Each row is a point on a tangle of strands that fork, close into loops and nearly touch. The rows are in no order.
In the rows, zero is written as 128.
Two points are linked if the straight distance between their rows is under 80.8. Some points are linked to none.
(612): [159 117 160 133 128 168 130 119 117 130 130 186 100 180 136  89 122 174
 119 139 147]
(131): [124 156 119 137 129 124 102  97 156 106  83  59  81  83 120 173 142 142
 112 169  96]
(199): [ 92 176 126 124 125  86 151 157  86 135 142 136 167 153 138 147 111  88
 171 115 146]
(112): [124 167 139 120 159  95 141  96 138 132  88 103  77  63 142 132 130 146
 100 139  87]
(704): [160  73 107 149  95 171  90 126 149  88 114  82 128 116 123 149 134 144
 130 141 141]
(885): [ 96 181 125 136 120 104 141 169  76 121 146 151 166 185 130 160 118  91
 194 118 163]
(796): [144 103 112 105 159  92 119 117 173 140 121  81 123  72 123  85 128 119
  77 131 130]
(342): [157 128  97 102 174 115 125  94 139 148  95  62  81  35 144 112 124 121
  85 127 126]
(1027): [156  98  94 111 168 119 115 110 152 157 116  80 100  70 136  96 124 110
  82 135 149]
(534): [165  62 122 155 100 136  59 122 142  83 122 107 128 144 111  74 122 162
  77 187 180]
(59): [119 160 166 111 161  73 171 105 151 159 117 151 105  91 141  98 125 148
  86 111  96]
(460): [133 146 172 130 129 160 163 139 101 129 138 196 132 170 132 148 119 148
 172 102 114]
(598): [109 163 149 130 156  81 128  84 168 129  95  91  87  74 126 128 137 147
  86 148  90]
(881): [160 134 134 122 144 133 100  58 139 132  85  92  68 101 116  93 123 170
  76 179 146]
(278): [139  82 104 135 120 162  93 160 110 133 153 149 145 189 124  91 115 105
 144 153 179]
(236): [ 95 143 133 137  93  95 136 151 117 114 146 120 194 130 119 159 140 115
 165 101 107]
(542): [ 75 153 138 156 108  93 105 129 168  89 128 112 129 153  93 173 148 127
 115 163 127]
(66): [ 98 153 126 148 111 111 108 141 149  98 121 113 117 146 108 188 133 115
 130 159 124]
(397): [ 92 118 158 139  93  92 138 110 174  99 129 104 164  82 105 144 153 157
 102 112  77]
(295): [102 162 177 112 145  78 175 124 132 162 130 160 134 117 134 101 123 134
 108  99  99]
(508): [142 133  83 148 135 159  65 138 132 111 123 123  72 189 112 166 123 118
 135 210 171]
(284): [141 126 105 136 130 140  78 100 152 110  92  66  82  95 121 148 134 137
 115 170 132]
(850): [124 134  92  82 176  72 143 152 122 198 153 131 125 127 139  78 134  79
  99 114 159]
(366): [ 94 137 123 132 137  93 110 140 117 154 149 155 172 201 111  79 127  81
 144 133 166]
(890): [ 60 133 158 155  94  90 117 121 169  95 143 120 165 158  83 144 154 130
 117 144 123]
(83): [ 83 142 162 136 126  69 128 121 158 133 148 150 168 173  95  85 130 123
 107 141 137]
(328): [138  79 110 139 106 135  96 117 162 102 117  78 138  89 123 124 132 131
 106 129 129]
(175): [110 161 111 122 128 121 136 157  97 141 131 124 106 131 139 182 112  91
 165 137 130]
(609): [108 158 129 149 129 126 105 150 123 105 137 138 114 203 102 184 113 102
 154 168 156]
(766): [124 122 157 134 139 113 116 112 154 145 125 167  98 161 121  78 130 157
  92 161 147]
(652): [120 102 105 115 147 106 112 147 127 170 150 129 142 148 125  83 121  91
 123 133 154]
(480): [149  86 109 101 127 128 151 147 124 132 139  94 181  63 147 118 111 105
 130  72 103]
(1013): [142 115 117 108 115 153 160 160  87 146 148 139 183 102 164 115 114 106
 185  59 108]
(599): [179  66 119 129 124 199 137 138  92 130 142 164 143 142 148  78 111 140
 135  95 170]
(459): [101 173 180 146 148  81 130  90 165 125 106 129  87 114 110 129 138 158
  90 158 107]
(14): [166 151 128 124 167 160 131  90 108 160  96 142  41 110 151 121 126 160
 113 135 149]
(866): [104 137 142 130 128  84 132 131 148 136 126 114 138 103 122 134 126 122
 119 131 103]
(471): [142 148 177 142 128 180 155 131 111 111 138 217 129 200 134 137 112 176
 155 124 126]
(452): [110 141 168 138  92 146 157 135 109 103 149 172 192 162 115 147 137 145
 174  91  95]
(108): [110 147 173 148 132  98 120  94 170 124 107 144  90 147 100 106 135 165
  88 175 134]
(326): [133 118 155 129 144 137 135 120 130 163 133 180 106 162 133  66 122 152
  98 133 152]
(414): [162  77 139 116 118 177 171 133 109 130 142 136 185  82 152  97 118 136
 153  43  97]
(1163): [118 178 144 133 144 152 150 152  84 143 145 191 115 204 132 151 111 112
 172 124 152]
(934): [115  79  95 134 107 104  93 137 174 111 136  59 159  92 113 123 138  95
 109 133 123]
(706): [139 138  85 106 162 105 117 111 141 139  94  57  80  38 148 138 122 110
  97 149 112]
(773): [148 109 126  95 153 118 170 137 116 175 146 142 139  94 160  80 119 114
 112  66 116]
(405): [ 86 113 149 146  80 105 118 120 161  89 136 111 161 123 103 157 155 143
 126 128  98]
(1048): [194 116 136 134 101 215 135 107 120  79 110 129 127 114 141 193 132 198
 169  98  90]
(919): [157 146 104 147 142 152  71 103 129 103 105 124  55 181 116 157 130 148
 117 219 166]
(1144): [182  43 100 132 124 199 143 147  90 137 153 160 174 133 141  52 109 113
 122  84 172]
(130): [102 179  86 123 181 105 133 144  91 186 128 130  41 126 143 160 113  69
 120 176 164]
(628): [125 136  95  58 154  56 157 152 137 171 133 103 135  58 140  95 124  80
  92 114 128]
(387): [119 110 127 140  69 154 126 139 134  74 132  99 163 102 133 202 154 140
 165 101  84]
(977): [122 116 165 127 103 141 158 139 116 124 140 160 188 134 132 113 128 145
 162  79  91]
(916): [132  76 126 141 109 146  98 146 136 117 141 147 162 173 111  81 121 127
 127 149 153]
(802): [129 189 112 114 177 132 153 123  86 166 103 128  33  86 159 160 114 116
 123 143 123]
(670): [ 92 148 138 150 122 118 107 150 127 118 144 142 141 203 101 149 124  97
 157 153 156]
(274): [153  93 133 128 135 177 139 133 108 146 138 158 129 139 151  89 115 139
 139  99 141]
(861): [139 111 136 114 145 140 152 136 111 165 142 157 134 117 151  91 119 120
 129  87 128]
(966): [106 131 105 114 141  80 121 154 117 165 152 127 173 167 125  84 124  73
 144 120 159]
(170): [127 111 130 102 115  99 159 142 135 127 139 103 185  61 143 115 124 124
 129  75  84]
(677): [172 128 161 133 142 174 146 106 108 138 114 176  84 148 147 120 124 179
 130 124 134]
(209): [120 136 103 152 131 141  83 147 139 107 131 135  90 201 106 177 116 106
 139 196 167]
(177): [131 100 104  94 166  88 126 138 149 172 145 117 140 121 123  65 125  95
  92 123 151]
(277): [128 157 136 141 111 140 108  89 144  83  84  77  92  88 124 183 153 161
 122 147  84]
(312): [178 158 120 125 152 192 129 116 100 129 107 152  66 128 153 189 123 161
 161 132 117]
(667): [120  86  92 153  82 147  69 139 159  76 129  76 133 151 119 170 149 108
 127 167 141]
(1004): [114 112 151 121 104 107 145 119 159 112 134 110 174  73 128 121 137 151
 114  93  73]
(709): [109  98 130 146  94 132  96 144 139 115 154 155 189 195  97  86 133 117
 143 142 149]
(58): [104  79  96 150  87 119  71 136 175  88 128  59 147 121 109 154 157 110
 118 156 130]
(294): [ 94 135 172 150  80 133 144 131 134  86 145 159 188 171  96 149 157 155
 156 111  99]
(79): [186  64  95 115 144 191 165 139  91 167 161 166 162 135 147  37 119 108
 106  64 168]
(1069): [123 124 125 140 141 118  93 105 155 128 101 101  86 118 112 130 131 131
 102 170 133]
(292): [ 90 111 158 153  72 135 137 120 146  71 150 136 176 154  98 169 166 161
 147 111  98]
(984): [152 116 164 134 123 183 141 129 101 127 139 214 132 197 140  99 126 176
 139 125 134]
(817): [106 162 114 136 117 123 110 139 134  95 106  93  95 102 121 202 129 110
 136 161 100]
(664): [177 145 116 133 136 155  66  81 117 109  95 113  52 160 113 137 124 167
  99 215 166]
(527): [163  94 133  97 154 134 186 123 130 165 138 140 159  87 148  59 125 136
  95  53 120]
(258): [123 131 142 146  85 156 142 132 127  77 125 132 148 109 129 203 148 168
 167 101  70]
(10): [135 136  78  60 169  63 163 160 119 199 148 121 125  91 146  74 134  70
  96 106 154]
(493): [166  78 142 121 123 163 162 117 133 123 125 120 165  72 150 106 121 155
 132  63  97]
(883): [139 106 107 131 136 167 115 154 102 148 149 173 123 194 133 108 117 113
 156 145 170]
(474): [ 73 178 144 135  90  82 163 142 120  98 136 118 166 125 119 179 126 122
 158 119 113]
(3): [ 89 185 163 123 135  79 171 134 107 147 138 168 145 141 128 128 119 121
 133 108 118]
(226): [167 173 125 133 136 177 131 108 105  97  95 119  80 110 149 212 126 169
 166 135  89]
(468): [154  83 108 105 118 156 157 150 104 131 145 111 209  79 156 117 114 110
 160  51 101]
(626): [162 155 124 124 148 145  83  69 123 136  83 111  40 131 116 115 128 165
  92 200 160]
(1016): [105 109 134 128 134  96 111 132 139 155 150 169 166 196 109  44 129 105
 109 144 165]
(729): [108 111 117 135  70 133 124 153 123  90 141 105 184 125 120 179 148 122
 163  98  97]
(675): [142  97 101 152  92 168  78 127 157  79 109  84 116 129 122 176 144 141
 133 158 125]
(711): [159  79 128 143  93 173 121 105 145  81 109  73 156  59 134 162 140 158
 135  82  99]
(764): [106 200 102 117 180  99 147 129  95 176 114 125  35  97 150 157 115  90
 112 167 145]
(464): [172  72 120 113 143 169 172 128 114 153 144 155 166 109 145  52 116 128
 108  57 136]
(49): [ 86 190 151 129 115  76 165 143 111 128 134 142 154 129 124 155 113 111
 145 118 129]
(426): [130 114 104  80 152  59 146 140 163 149 132  92 140  67 123  92 134  92
  88 118 115]
(451): [147 165 114 121 175 142 131 111 105 177 109 134  32 102 159 138 124 130
 117 144 146]
(1074): [142 171 135 142 122 156 120  99 135  89  87 105  88 100 131 203 145 164
 142 141  86]
(500): [128 159  75 121 173 133 123 155  84 191 138 126  49 115 152 160 124  78
 139 160 162]
(758): [151  85 138 133  99 164 147 122 140  93 123 100 167  62 139 150 136 157
 143  71  79]
(617): [113 180 126 129 138 135 146 167  61 146 150 175 139 197 141 150 112  90
 193 112 162]
(63): [101 108 147 133 128  98 123 121 158 145 142 148 159 166 101  70 131 123
 108 138 134]
(1078): [ 66 157 163 150 111  71 128 128 157 112 146 131 171 163  86 115 142 127
 116 134 127]
(854): [175 145 142 124 151 184 127  98 103 137 101 153  59 130 151 145 125 168
 141 138 135]
(602): [125 123 139 110 117 123 161 141 105 141 148 144 197 114 150 106 123 122
 159  70  95]
(624): [109 153  97 121 147  88 115 129 133 134 108  76  86  69 142 158 121  99
 114 160 112]
(111): [ 95 125 132 147  99 117 103 146 136 110 149 142 174 195  96 123 132 110
 145 146 147]
(777): [132 139 136 129 135 163 135 149  96 143 142 196 112 200 122 139 114 124
 161 143 154]

How many points has the smallest loop of links through each point below? Write - if it is on no loop.
(277): -
(1013): 12
(1144): 8
(58): 6

A fork is a point with three links, a tip a point with one. Leave the first point through the second and follow the links. Name the first fork or tip that comes.
(612) / (326): (112)
(609) / (209): (881)
(652) / (966): (890)
(177) / (850): (624)
(500) / (130): (854)
(1013) / (602): (405)
(919) / (508): (49)
(854) / (312): (1069)
(112) / (598): (612)

A piece is two or more points that can be reached from each other along the links. Count, over all rows, the pieces, the separate loops (a circle has one, a figure eight two, a Y none), the forks (points with three links) and the tips (points with one).
pieces: 5
loops: 3
forks: 6
tips: 10
